A landscape with many valleys, sampled at points; each row gives a point and its height.
A ball rolls from a point to the lowest of its 2 nearest points, and stops where none of them is lower. Distance is the straight distance between rows; heights are no part of it.
(1020) h=667: [106 117  90 138  86  80 100  85  97 114 108 108 109  98 116  93 116 109
  73 114  71 113 111 113  99  73  90 109 101  98 115  82 118 107 125]
(962) h=550: [ 96 104  87 102 102  99 111  87 103 115  94 109 107  88 121  82  70 100
  74 104  77 112 117  99  98  74 114 108 100  93 105  86 113 105 122]
(478) h=491: [ 92  94 114  79  98 102  96 119  97  57 107 115  83  97  91 108  97 117
 118 142 107  90  96  99  84 125 114  81 109 102  76 102  85  94  92]
(529) h=203: [107  96  77  95  97 121  83 121  80 103  92  84  88 113 115  92 108  68
  78  87 127  93  87  93  82 112  95 118 126 102 103  95 111 104 106]
(392) h=576: [104 112 138 101 119 103  99 109 107  91  88  85 119  94  74 116 100 118
 108 102 111  86  99 108 119 136 102  98  81  91 117 100 115 101  67]
(184) h=149: [ 93 119 120  98 114  92 114 103 110  94  96 101 121  83 103  96  69 113
  84 123  85 102 116 101  94 101 121  95  96  90 104  90 104 113  97]
(315) h=566: [ 91 102 114  99 118  90  92  88 127 106 101 103 112  94  96  97  67 121
 102 129  93  99 123 105 114 110 101  84  86 108 102  72  96 104  99]
(912) h=451: [114 115 117  98  88  81 100 105  99  82 110  95 115  96  81 115 119  97
  77 118 107  93  97 122  93 121  93 108 108 106  84 107 108 111  88]
(450) h=339: [ 97 111  90 111  76  92  92 111  63  86 107  94  87 115 116  88 127  86
  69 106 101 102  89  97  70 100 110 111 131  98 101 110 113 101 118]
(1131) h=444: [ 85 119  97 111  91  88 117 100  76  91  94 104 111  96 114  76  86 101
  75  97  89 113  93  86  77  79 127 115 120  89 106 112 117 108 103]
(914) h=293: [106 122 119  94  93  71 121 107 127  93 114 111 118  73  86 111  81 105
  75 114  99  94 111 133 103 103 101 104 103 110  83  80  98 108  98]
(445) h=552: [ 99  77 111  74 134 123  81 102 114 111  82  93 105  95  93 118  79  93
 117  85 118  84 111 102 128 118  99  95  86  92 101  79 110  91  98]
(123) h=502: [ 85 112  81  92  78  83 117 101  95  98  93 111  95  92 116  89  91  79
  58  99 100 108 106  96  75  68 113 116 135 108  73 111  99 111 117]
(1241) h=152: [ 84  95  95  86 107  95 112  85 114 100  96 112 105  97  88  92  80 105
 125  79 108 120 109  97 107  79 117  96  84 109  90 115  76  97  83]
(1232) h=467: [106  94 103 106 102 102  92  79 111 101 110  88  99 121  64 101 124  98
 108  98 128 107 106 100 100 107  90  87  96 132  79 105  70 106  72]
(643) h=499: [ 89  82 114  72  95 107  94 123  84  60  97 107  79  93  92 113  93 100
 119 116 113  87  88  86  86 119 118  92 115  90  86 122  96  92  98]
(1166) h=660: [ 87 111 102  97  96  99 114 101  99  87  98 126  97  93 113 102  82 124
 116 117  66 107 105  95 102  76 121  88  85  84 110 110  92  94 102]
(1646) h=501: [ 93  97  83 102 106 100 100  98  85 114  93 100 101  96 139  81  80  98
  87  86  79 106  99  91 102  72 108 109 107  87 116  99 123  98 119]
(1349) h=618: [ 95 122 100 136  86  73 112  81 103 106 113 109 110 101 107  80 111 123
  79 122  64 116 109 110  95  68 104  95  91 106 107  92 105 110 110]
(647) h=532: [ 88 109  87 100  79  87 112  91  92  85 108 109  92 104 104  79 102  95
  88 113  95 111  99  90  74  79 115  94 124 115  68 122  82 106 104]
(605) h=332: [ 91  80  90  93 116 119 103  93 111 122  86 100 102  95 102 108  86 106
 130  59  92 104  97  91 124  84  98  93  87  86 106 110  98  88  93]
(473) h=198: [ 92 115 118  82  99  91 114 115 112  82  95 107 115  74 103 106  74  98
  77 118  99  98 105 109  96 111 115 110 112  94  96  90 106 103 103]
(818) h=483: [118 102 112 119 109 117  94 106  86  91  96  85 101 127  76  96 123 103
 114  98 129 103  80 100  92 128  94  92 102 107 104 104  95 102  67]
(807) h=245: [ 99 107 119  74  97  89 111 117 107  86  92 108 111  70 115 120  67  93
  80 112  87  85 106 112 118  96 109 113 100  84 101  92 118 102 126]
(118) h=449: [120  98 104 109 111 123  82 125  80 112  96  77  97 115 115 100 113  87
 100  97 102  83  75  94 110 127  87 103  99  89 128  92 123  93 107]
(1449) h=551: [115 102 112 134 103 103  83  95 106 108 118  98  85 119  93 100 131 112
 119 139  80  94  94 106 106 125  78  79  84 110 123  77  97 105 107]
(1418) h=367: [110 105  85 126  85 106  86 104  70 107 107  88  90 127 118  86 136  92
  83 110  96 104  85 105  77 104  96 113 120 103 113  99 118 106 117]
(793) h=578: [ 86  95  98  95 111 108  97  96 118 103  98 112  99  95 109  92  62 113
 105 118  84 109 119  94 105  97 110  82  88 100  99  89  91 102 112]
(58) h=275: [ 77  87  78  72  92 112 100 107 103  96  90 111  82  84 122  91  62  81
  97 102 110 100 116  86  88  80 117  99 124 103  78  94  88  93 123]
(1512) h=222: [ 94  90  83 107 121 109  95  76 124 128  99 105 106 100 108  90  73 102
 105  96  98 114 127  90 119  93  92  95  91 112  97  75  89  97 112]
(1453) h=627: [ 86 118 111 101 101  84 117 105 115  89 103 133 100  82 116  98  80 119
  95 120  56 110 114 109 104  67 116  92  86  83 108 102  98  94 119]
(735) h=441: [118 115 120 100  86  84  96 105 106  97 111  95 121  86  89 120 106 105
  77 109  93  86 107 121 108 123  87 111 101 109 104  82 108 109  94]
(553) h=815: [ 93  82  96 112  88  94  88  90 109  99 109 118  84 115  88 122 134 116
 140 114  79  86  93 102 119  94  85  75  67  97 108 108  78  83  90]
(1041) h=254: [ 84  81  82  79 104 114 102 100  99  99  91 104  86  94 110  85  59  87
 113  86 116 106 104  73  90  86 115  97 115 102  78 101  85 102 101]
(1135) h=381: [118  74  97  93  73 120  85 129  72  83  98  98  74 113 110 121 134  96
 118 105  89  69  73  98 103 120  92 104  92  86 113 112 114  91 110]
(324) h=235: [ 93 101 105  77 100  90 129 111 105  93  94 116 104  76 115 102  66  95
  95  88  85 104 100  94  99  69 121 104  97  89 101 112 101  95 108]
(1136) h=782: [ 99  90  87 108  90  98  96 100  86 109  97 100  93 102 101 108 121  98
 119  80  93 102  86  94 116  90  87  98  80  88 114 110 104  90  96]
(617) h=207: [ 88 100 109  77 109  90 132 101 107  91  92 110 116  81  87 102  78  88
 107  64 127 112  96  89  92  73 128 107 104 103  88 129  81 102  81]
(1648) h=234: [ 86  96  90  73  98  94 117  95 101 100  92 104  94  91  96  88  69  82
 104  69 119 114  99  83  87  75 120 109 113  99  77 120  81 101  96]
(1143) h=700: [106 108  87 137  92  77 103  72 109 130 108  92 113 111 106  89 125 106
  71 104  88 111 111 112 103  88  84 109  99 111 112  79 112 112 110]
(1634) h=507: [ 91  97 113  74 108 109  96 116  92  78  91  98  98  88  98 106  90  95
 113 102 114  93  91  89  92 117 113  97 106  88  95 113 106  99  90]
(609) h=151: [ 98 111 109  91 111 106 111 104  97  96  87  83 121  95  88  96  90  87
  85  80 132 102  95  88  91 107 105 119 119 100  99 112 112 112  80]
(220) h=218: [ 87  96  79 108 107 132  96 108  79 111  98  93  77 113 122  70  77 103
 109  96  93 112  90  74  76  93 114  89 110  98 106 105 105 104 111]
(706) h=478: [ 85 117  87  93  91  97 109  97  82  98  88  90 101  97 115  70  81  91
  66  93 104 104  97  77  69  71 118 117 135 108  91 109 109 119 112]
(1060) h=845: [ 82  90 115  81 109 104  96 106 114  82  95 111  94  91 100 118  75 113
 121 117  97  90 103  98 109 101 110  85  86  91  95 100  92  89  95]
(463) h=196: [ 86  87  82  95 101  97 108  80 108 115 106 117  93 104 105  88  84  96
 123  66 103 114 103  88  99  65 104 101  93 107  91 114  73  89  95]
(862) h=829: [109  85  90 107  88 106  75 100 116  95 122 112  76 119  97 107 127 106
 127 127 103  93 105 103 101 122  83  84  91 123  89  85  72  88 111]
(1387) h=272: [ 88  96 105  72 114  96 126 111 119  98  92 116 107  75 113 108  58  95
 103  66 109 107 108 100 109  70 113 104  89  93 108 113  92  92 110]
(921) h=518: [ 98  98 106  85 117 107  94 112 102 101  90  96 103  89 104 104  79 102
 111  95 113 100 102 100 110 106 101 106  98  95 107  98 107 100  93]
(1369) h=486: [ 96 104 110  97  99 111  87 115  98  65 113 101  81 120  84  99 107 106
 111 143 114  98  92  99  71 128 113  83 114 112  77  99  80 103  94]
(760) h=590: [ 73  88  95  93 119 116  93  92 111  99  99 111  89 108 107  80  56 124
 122 118  86 112 115  80  99  90 121  76  92 101  93  93  76  98  99]
(1199) h=386: [ 96  86 109  90  88 104 108 116  75  82  86 102  86  89  97 117  97 115
 123  82  86  84  76  83 106 100 112  97  87  69 117 137 113  93  89]
(1054) h=453: [ 86 119 121  95  94  89 113 121  71  77  98 102 103  86 112  96  89 106
  86 120  85 100  88  95  81  97 124 100 117  77 109 123 118 101  96]
(1466) h=443: [ 96 109  93  99  88  87 108  90  85  98 105 103 110  97  99  95 108  86
  85  79 108 109  97  98  87  78 108 111 116  98  90 120  95 104  98]
(1024) h=186: [100 113 109  95 113 100 117  98 102 112  86  90 123  92  98  98  82  91
  86  62 121 109 100  96 103  91 106 121 102  95 115 103 118 104  80]
(1208) h=516: [ 97 109 109 124 106  82 109  63 117 113 105 104 117 107  75  90 108 118
 114  98  99 123 110 105 110  88  97  85  76 114 100 108  77 108  78]
(114) h=271: [ 89  85  93  94 114 123  90 107  92 111  88  90  87 103 112  84  71 109
 120  93  99 108 105  71  90  98 116  86 104 102 104 105 103 101  92]
(256) h=394: [ 92 118  95  99  78  90 104 114  67  79 103 101  97  92 114  87 102  95
  77 104  94 105  91  93  74  86 119 112 126  83  98 126 114 102 108]
(934) h=297: [121 103 113  99 102 101 104 103 101 116  90  90 120  92  92 115 120  92
  96  70 107  81  96 112 133 112  81 118  85  82 119 103 121  92  95]
(976) h=592: [ 94 111 118 109 109 100 104  95  79  86  97  88 113 106  81  92 104 125
 120 113  96 118  90  91  90 111 118  82  99  98 107 124  98 106  72]
(62) h=351: [123  72 100  88 100 130  76 127  81  96  96  93  79 115 105 116 114  94
 130  94 105  69  80  93 110 128  93 103  91  88 110 104 113  87 101]
(869) h=220: [103  83  85  94 115 118  79  90 115 114  97  88  91 115  87  91  98  90
 100  98 135 104 113  92  95 108  89  96 106 122  79  80  81 110  94]
(1611) h=318: [108  96  77 131  98 123  85 103  84 114 106  80  75 133 111  83 127  93
 102 105 109 109  82  93  76 102  94 107 118 110 116  88 100 107 117]
(1087) h=353: [102 112 107  92 107  87 111  95 128 112 102 110 116  76 104 117  81 102
  86 102  87  95 111 127 123  89  96 107  82  93 111  86 103  97 111]
(893) h=570: [ 94 118 107 126  99  82 114  76 102 101 105 111 111  98  93  88  98 124
 100 115  73 123 107 100  99  80 104  91  83 103 108 105  98 102  95]
(960) h=387: [ 96 111 118  94 108  80 118  93 121  93  99 119 109  79  91 111  84 112
 103 103  93 105 111 112 110  94 105  99  85  96 102 104  95  94  97]
(407) h=336: [ 92  84 111  85  99 118  96 116  88  78  87 103  82 101  90 114  97 121
 141 100  95  87  79  83  98 110 110  78  85  80 111 121 101  95  82]
(1444) h=470: [109 110  98 109 103  85 115  70 113 109 103  95 121 108  74  98 119  94
  90  80 118 115 105 108 104  93  86 105  95 113  87 107  78 112  84]
(578) h=260: [ 98  99  77 100  69  95  97 107  73 103 110 105  83 102 120  99 123  84
  82  92  94 100  89 102  79  88  91 116 123  88  94 114 111  96 126]
(892) h=154: [117  98  87  84  81  91  96 107 102 104 107  96  97  86 107 110 113  68
  66  93 112  87 107 115 103 103  81 129 116  99  84  84 107  97 118]
(56) h=377: [ 85  73  78  98 116 124 100  94  90 130  89  95  86  97 114  92  76 100
 131  52  91  97  97  80 108  77 108  98  93  87 109 115 104  93  98]
(660) h=132: [101 110 105  97 109 116  96 116  87  91  91  75 108 105  96  94 101  96
  89  99 119  98  89  90  84 124 107 108 118 104 103 105 123 107  82]
(15) h=553: [ 98 118 127 120 118  96 102  86 124 106  96  89 124  92  88  96  86 129
  92 120  82 105 114 110 118 109  96  84  81 109 118  78 102 107  87]
(428) h=529: [ 92  92 106  80 125 113  95 106 105 104  84  93 105  90 110  94  58 107
 103 105 105 101 105  85 110 110 114  89  99  91 105  86 120 105  99]
(1588) h=261: [ 98  94  90 111 119 110 100  72 123 138  98  97 111 100  90  94  95 101
 114  74 104 112 116 104 125  90  80 100  87 110 109  85  93  97  93]
(1042) h=583: [105 116 130 105 119  93 107  98  95  87  96  86 117 100  72 100 111 117
 109 106 110 107  96 100  99 130 114  93  97  95 111 115 108 104  67]
(1376) h=166: [ 79 109 106  80 102  81 130 105 113  90  92 118 111  74 106  89  61  88
  81  99  99 109 120 101  89  67 130 110 112 100  85 104  95 108 112]
(1073) h=402: [ 92 118 123  91 103  99 103 124  81  71  89 104 104  83 116 104  80 116
  93 115  73  91  92  92  97 104 121  95 101  68 120 108 128  99 106]
(544) h=571: [120 111 135 107 116 104  92 104 109  90 101  93 112 101  77 119 116 112
 107 111  98  76  96 116 124 143  85  94  75 104 112  86 109 107  82]
(338) h=718: [106 115  98 130  96  93 100  85  97 111 104  84 110 107  94  85 125 106
  81 101 100 111 103 103  96 103  88 109 105 116 107  92 105 115  93]
(271) h=476: [108  97  96 108  89 104  93  95  82  81 115  95  94 121  77 101 133  86
 111 103 117 101  88 100  87 111  89  81 104 109  76 128  77  95  83]
(323) h=464: [114 100 111 106 117 119  91 115  89 102  94  85 101 111 101 108 106 109
 108 106  97  87  94  95 112 133  96  92  92  89 127  97 127 100  97]
(1335) h=461: [108 106 100 109  99  87 102  84 118  97 112  91 108 103  71 106 118  96
  94 100 120 101 108 116 105 114  85 100  98 118  81  96  81 107  81]
(175) h=236: [108 103 101 101 120 100 114  95  98 127  78  85 119  94 101 103  93  99
  96  58  99 106  99 100 125  90  95 115  89  89 117 105 116  98  91]
(1596) h=244: [108  95  90 121 114 129  82  92  93 116 101  81  87 137  92  78 117 105
 122 107 121 111  94  85  85 111  99  90 111 121 106  90  82 113  95]
(1305) h=556: [ 84 109  82 119  77  89 105  96  73  86 111 105  84 118 110  75 117  99
  80 110  83 110  92  99  61  75 115  90 129  99  81 121  96 108 115]
(1133) h=599: [ 72  95  93  97 118 112 105  89 105 105 102 107  98 104 106  66  53 113
 113 106  96 119 120  71  85  77 130  87 102 114  84  95  82 112  93]
(1681) h=805: [101  88  99  98  90  91 106  91 109  93 101 124  90  96 100 127 120 109
 126 100  79  90  99 107 125  87  92  89  75  91 106 113  90  83  96]
(900) h=197: [ 86  83  84  97 128 118  96  77 123 126  84  95 104 107  97  80  72  99
 108  90 119 110 130  86 108  98 100  99 103 127  86  77  78 106  93]
(662) h=104: [ 98 105 105 105 120 123  91 126  72 101  89  80  93 116 111  81  95  96
  96 101 113 103  78  85  68 116 113 102 125  90 120 103 123 108  95]
(649) h=418: [112 109 109 100  84  85  99 110 103 103 104 106 110  77 112 116  98  89
  74 103  89  90  99 122 112 102  92 120  99  95 100  88 115  99 114]
(1163) h=181: [116 101  87  94  82 104  89 115  88  98 104  87  97 105 110 105 127  67
  69  85 120  83  96 102  89 114  87 129 116  99 100  92 110 101 110]
(1280) h=423: [119  98  98 114  95 113  88 125  75 108  97  92  95 112 125 107 122  95
  95 100  83  71  76  99 109 112  86 108  92  83 132 102 135  96 118]
(846) h=243: [115 103  84 123  81  87  87  95 108 111 121 108  91 102 118 111 127  93
  79 118  78  95 111 126 105 105  70 108  95 107  99  79 108 100 131]
(823) h=536: [ 98 118 118 129 112  86 109  77 114 112 102  94 121 106  84  82  97 134
 105 118  89 117 113  99 103 101 109  88  84 113 115  94  94 113  75]
(965) h=475: [115 103 122 111 122 122  94 112  86  98  93  79 100 110  83  98 117 109
 112  99 116  96  82  96 103 143  92  96 101  95 118  95 113 105  78]
(526) h=194: [109 101  78 103  69  80  97 101 110 112 115 106  98  90 115 114 118  77
  67 104  93  93 112 125 107  96  78 123 112 109  90  77 108  91 129]
(620) h=465: [125 111 119 101  82  89  92 113  81  85 109  90 105 106  94 110 141  89
  85 105 104  86  83 117  91 125  95 110 103  94 102 107 111 100  92]
(1563) h=200: [ 89 121 103  90 101  80 130  98 130  99  98 116 110  85  90  93  66  91
  78 104 111 109 121 105  92  79 116 102 111 115  78  92  79 112 106]
(1564) h=742: [123 117  96 108  83  84 106 104  80 107 100  92 116  96  98 109 140  80
  73  76 101  95  88 116 109 107  78 127  99  86 114 113 126  96  97]
(433) h=264: [110  90  88 112 108 105  89  79 115 120 104  92 103 106  93 102 123  97
 114  88 115 104 104 102 116 101  78 102  92 115 100  93  92  97  94]
(244) h=492: [ 97 108  94 113  96  84 114  71 103 110 109 102 117 110  83  92 116 106
 109  81  99 126 100 108 106  75  93  95  91 111  94 125  69 102  86]
(761) h=565: [114 103 122 117 102  97  83 103 117  91 108 101  95 108  86 117 120 118
 112 133  86  84  97 115 114 128  82  81  76 112 112  86  97 100  94]
(1320) h=761: [105 104  95 111  79  88 113  98  80 104  94  96 102  99 100 108 133  88
  98  79  93 100  86 109 108  93  84 115  92  82 114 127 115  95  93]
(1623) h=288: [106  96 102  74  96 100  92 113  95  93  98 104 101  80 132 115  77  86
  77 101  91  81 102 105 107 105 102 113 109  84 102  90 127  92 133]
(603) h=294: [ 89  81 107  87 130 133  92 109  91 101  82  86  90  98  95  94  66 108
 128  80 108  98  91  72 100 105 118  86  98  92  97 108 114  96  75]
(870) h=240: [110  97  90 107 106 112  91 102  97 112 102  83  96 109  91  95 120  89
 100  86 122 102 103  97  98 116  92 108 111 109 103  97 104 103  91]
(350) h=312: [ 89  69 103  81 123 128  90 120  97  90  82  97  79 105  91 109  75 116
 140  98 102  85  89  78 100 112 111  77  91  86 102 107  98  87  83]
(495) h=179: [ 82  95  90  99 115  96 105  71 121 118  92 106 104 108  88  81  74 100
 115  82 118 119 123  83 103  77 111 100  98 124  80  99  65 105  84]
(957) h=242: [ 97  86  79  98  89 100 102  82 115 107 104 116  97 100 107 108 101  94
 120  83 100 109 109 102 110  75  88 105  92 106  85 109  75  86 107]
(673) h=388: [105  95  90  87  95  91 103  96 112 115 102 105 109  85 111 107  89  92
  86  94  90  98 108 111 115  88  86 112  94  94 107  88 111  93 119]
(483) h=452: [118 111 114 109  91  73 107  88 128 101 113  99 120  93  76 115 118 104
  88 102 100  99 111 126 111 114  78 105  90 120  95  79  95 110  89]
(990) h=230: [ 92  92  93 107 120 117  85  93 112 107 100  88  89 128  82  81  99 107
 114 108 124 113 107  83  86 112  99  85 108 130  86  93  70 107  88]
(129) h=287: [ 75  98  74  84  82  94 101 107 101  92 106 122  77  86 118  94  80  88
  91 125  94 106 119  92  78  73 110  99 127 103  66  94  91  97 128]
(803) h=319: [ 93 123 126  95 109  84 113 110 101  88  93 114 112  79 110 116  78 111
  92 114  68  94  93 107 112  91 118  97  82  77 124 103 122 107 106]
(696) h=250: [ 96 130 129  84  95  68 129 113 122  81 105 117 116  61  93 103  77 103
  73 117  90 105 109 121  91  90 122 109 115 100  83  98 102 105 106]
(1671) h=489: [116 111 104 126 101 111  91 100  79 100 106  74 102 138  86  90 145  95
 101 101 126 109  78  98  85 125  92  98 115 106 105 105  96 106  83]
(1616) h=481: [101 100 102  94  91 109  91 111  84  72 105  94  87 120  75 102 121  90
 106 114 129  99  87  96  74 119 105  87 117 110  79 109  85  97  84]
(390) h=471: [109  94 109 108  93 101  92  81 103  81 110  90 102 123  64 104 132  87
 102 107 132 103  96 112  80 124  84  81 105 119  70 110  66 107  77]
(1587) h=146: [ 94  98  83 111 107 126  95 118  67 104  95  79  83 115 124  73  91  99
  96  91 105 100  80  74  62 100 121 108 133  90 114 107 113 112 107]
(621) h=832: [ 98  82  92 100 104 114  72  96 123  99 114 106  77 117  97 109  99 101
 119 130 120  92 118 107  96 122  90  86  94 125  77  74  65  94 102]
(406) h=221: [105  95  82 104 110 129  83 105  88 114  87  74  91 121 100  81 104  89
  88  87 132 106  96  86  86 106  94 112 122 113 100  90 103 107 103]
(1152) h=324: [116  87  90  83  85 102  87 115  90  99  97  99  96  87 127 125 103  78
  84  92  89  81  96 113 115 102  81 124 100  81 103  92 123  86 133]
(187) h=587: [ 89 105  97  91 101  92 118 104 116 102  98 125 104  77 126  92  63 101
  86 111  69 116 120 108 110  67 108 101  97  95  99  87 104  97 127]
(1571) h=512: [129  92  94 116  86  97  87 100  90 105 115  99  94 119  96 116 159  94
 118  94 102  81  82 107 116 117  78  97  78 101 112 108 100  91  96]
(1419) h=285: [111  88  73 125  78  94  78  90 112 115 119 104  82 107 112 101 131  87
  95 111  96 104 112 107  99  99  74 104  96 119  90  73  93 100 128]
(1508) h=530: [123 103 111 126  97 101  90 100  88 107 111 101  92 121  99 104 147 103
 116 117  85  90  79 110 113 123  77  87  83 101 128  96 108  99 104]
(1011) h=229: [ 98 126 122 108 106  78 114 104 112  98 102 109 119  81 109 104  74 113
  79 121  66 103 111 118 108  90 110 102  90  86 117  85 118 107 117]
(967) h=604: [ 86 118 127 100 111  92 122  94  82  78  96  92 125 104  80  90  92 120
 117  89  94 119  84  92  88  95 129  93  98  88 111 140 101 107  61]
(1660) h=210: [101  89  88  98 121 112  92  84 125 125  92  84 105 106  89  84  85  91
  86  98 126 102 126  99 106 116  91  97 104 124  90  61  96 112  97]
(1606) h=415: [ 97 112 110  95  96  86 115  93 104  96 107 104 113  95  85 104 102 101
  99  93 106 111 101 101 100  91 105  97  99 103  91 118  97  98  86]
(2) h=852: [ 93 116 126 104 116  83 112  96 110  86 104  98 116  93  79  89  90 121
  97 128  98 112 108  97  94 118 116  82  99 108  94  91  92 115  74]
(1282) h=795: [103  93 108  93  92  99 103  98  98  97  91 108 100  98  91 125 116 107
 129  85  95  93  87  99 122 101  90  96  77  83 110 123  97  88  92]
(1299) h=135: [ 96  97  74  98  70  81 106 101  96 102 112 117  91  91 122 107 119  83
  88  97  84 103 105 110  94  74  88 114 108  95  85 108 101  88 129]
(1122) h=225: [ 92 112 101 100 109  77 126  74 135 109  99 107 124  91  81  88  83 107
  82 102 112 113 124 104  98  80 105 109 103 124  83  87  77 115  95]
(1008) h=834: [ 94  90 102  99  95  96  85  94 124  91 119 117  86 102  91 112  93 107
 113 139 102  89 122 114 101 125  90  80  91 121  73  71  75  94 104]
(1035) h=433: [ 96  83  76 111 106 110  93  98  87 124  92  95  91 104 123  88  97 103
 109  78  83 104  98  87 111  81  91  95  95  84 117  96 117  92 117]
(1427) h=849: [ 91 104 123  89 117  99 101  96 113  78 102 106 102  94  80 103  79 117
 118 131 105  94 103 101  93 122 113  81  95 102  92  97  92 101  88]
(547) h=841: [ 90  79 106  70  94 102  93 109 125  87  99 122  84  83 100 127  82 102
 113 114  95  79 109 114 115  98 101  95  92  95  81  91  83  80 115]
(139) h=519: [ 86 113  90  89  82  86 107 103  93  82 102 100  95 102  92  94 110  84
  66 111 107  98 102 103  68  86 113 104 139 114  65 105  93 106 113]
(1302) h=837: [ 89  85  94  81  94  93  93  99 131  92 111 128  84  91 105 113  88 104
 113 125  91  87 126 119 110 100 101  86  91 106  69  77  73  83 116]
(8) h=378: [102  89  70 106  93 113  83  92  99 124 103  99  83 113 122  93 113  96
 112  83  93 105 100  89 105  98  81  99  96 105 105  93 100  93 114]
(38) h=500: [119  94  97 126  88 110  88  99  81 101 110  80  95 126  87 100 157  88
 106  94 111  99  79 102  93 118  83  93  91 106 105 107  90 100  89]
(788) h=372: [113  88  93  98  80 106  91 123  79  94  98 108  88 102 126 123 110  93
  87 105  81  68  79 105 112 100  89 113  98  77 116  99 136  89 133]
(595) h=334: [128  82 104  85  96 119  77 116  90 101  94  92  94  97  99 115 123  90
 107  91 112  75  86 105 114 134  81 115  92  93 108  94 115  89  95]
(1263) h=477: [115 103 108 101  77  92 100 120  63  87 108  90  97 109  98 110 140  89
  98  92 103  91  71 100  86 115  95 103 105  82 109 128 114  94  85]
(236) h=276: [106  95  83 128 109 122  83 100  91 117 111  92  76 134 108  85 119 107
 122 110  97 115  85  93  86 109  91  86 104 103 114  93  87 107 111]
(420) h=231: [ 88  99  73  96  77  89  94  98  98  96 112 123  81  96 126  99 100  93
  92 122  82 104 110 102  94  84 100 106 109 103  81  96  93  94 131]
(1550) h=823: [101  82  90 112  80  98  84  90 102  92 119 113  78 114  93 105 139 112
 130 122  88  97  96 101 103 106  80  75  82 109  97 104  76  88 105]
(40) h=237: [ 92  88 102  69 117 102 117 103 117 104  91 105 111  81  97 112  67  89
 113  59 121 107  99  89 109  83 110 115  98 101  96 111  89 101  90]
(1407) h=542: [ 97  70 102  67 125 123  84 110 105 104  81  91  94  95 111 105  63  94
 114  88 111  91  98  93 121 103 108  90  98  88 103  86 123  88 111]
(590) h=258: [101 112  92 106 102  77 117  81 113 117 100  96 122  95  94  93  97 103
  74  89 106 111 116 105 101  84  97 119 107 117  96  92 100 113  99]
(456) h=323: [111 116 111 103 103  83 109  93 130 104 109 110 121  82 104 113  81 113
  78 118  77  97 113 127 111 102  84 100  93 108  95  69  99 101 109]
(412) h=440: [111  90 107  91  82  98 106 118  66  85  97  94  97  95  94 119 128 103
 114  80  97  84  73  99 106 101  97 102  92  68 110 141 119  88  86]
(1092) h=730: [115 113 100 115  88  87 102  89  91 110  99  86 115 104  92 100 125  88
  68  80 109 106 101 108 103 107  85 123 110 100 112 100 111 110  90]
(104) h=317: [128  96 116  92  92 109  96 111  89  92  96  90 108  94  88 120 128  88
  97  79 108  70  87 105 115 119  90 124  88  86 117 105 115  94  83]
(811) h=333: [112  84  71 124  86 108  81  80  96 124 115  98  85 124 107  86 136  91
 105  95  98 111  99  97  97  94  71  99  99 121 104  93  88 102 121]
(436) h=289: [ 92  81  89  83  98 106 108  94 122 108  91 113  91  93 102 115  92 104
 128  72 100  99 103 105 119  75  93  97  78  89 108 110  87  81 102]
(284) h=274: [111  93  98 102 117 110  98  90 101 131  90  92 116  94  97 111 105  95
 108  61 104  90 101 106 141 106  79 109  81  93 120  94 119  87  96]

Where does a ball stop that starts at each point below?
(428) | (1335)
(1453) | (892)
(544) | (184)
(62) | (662)
(323) | (184)
(1263) | (662)
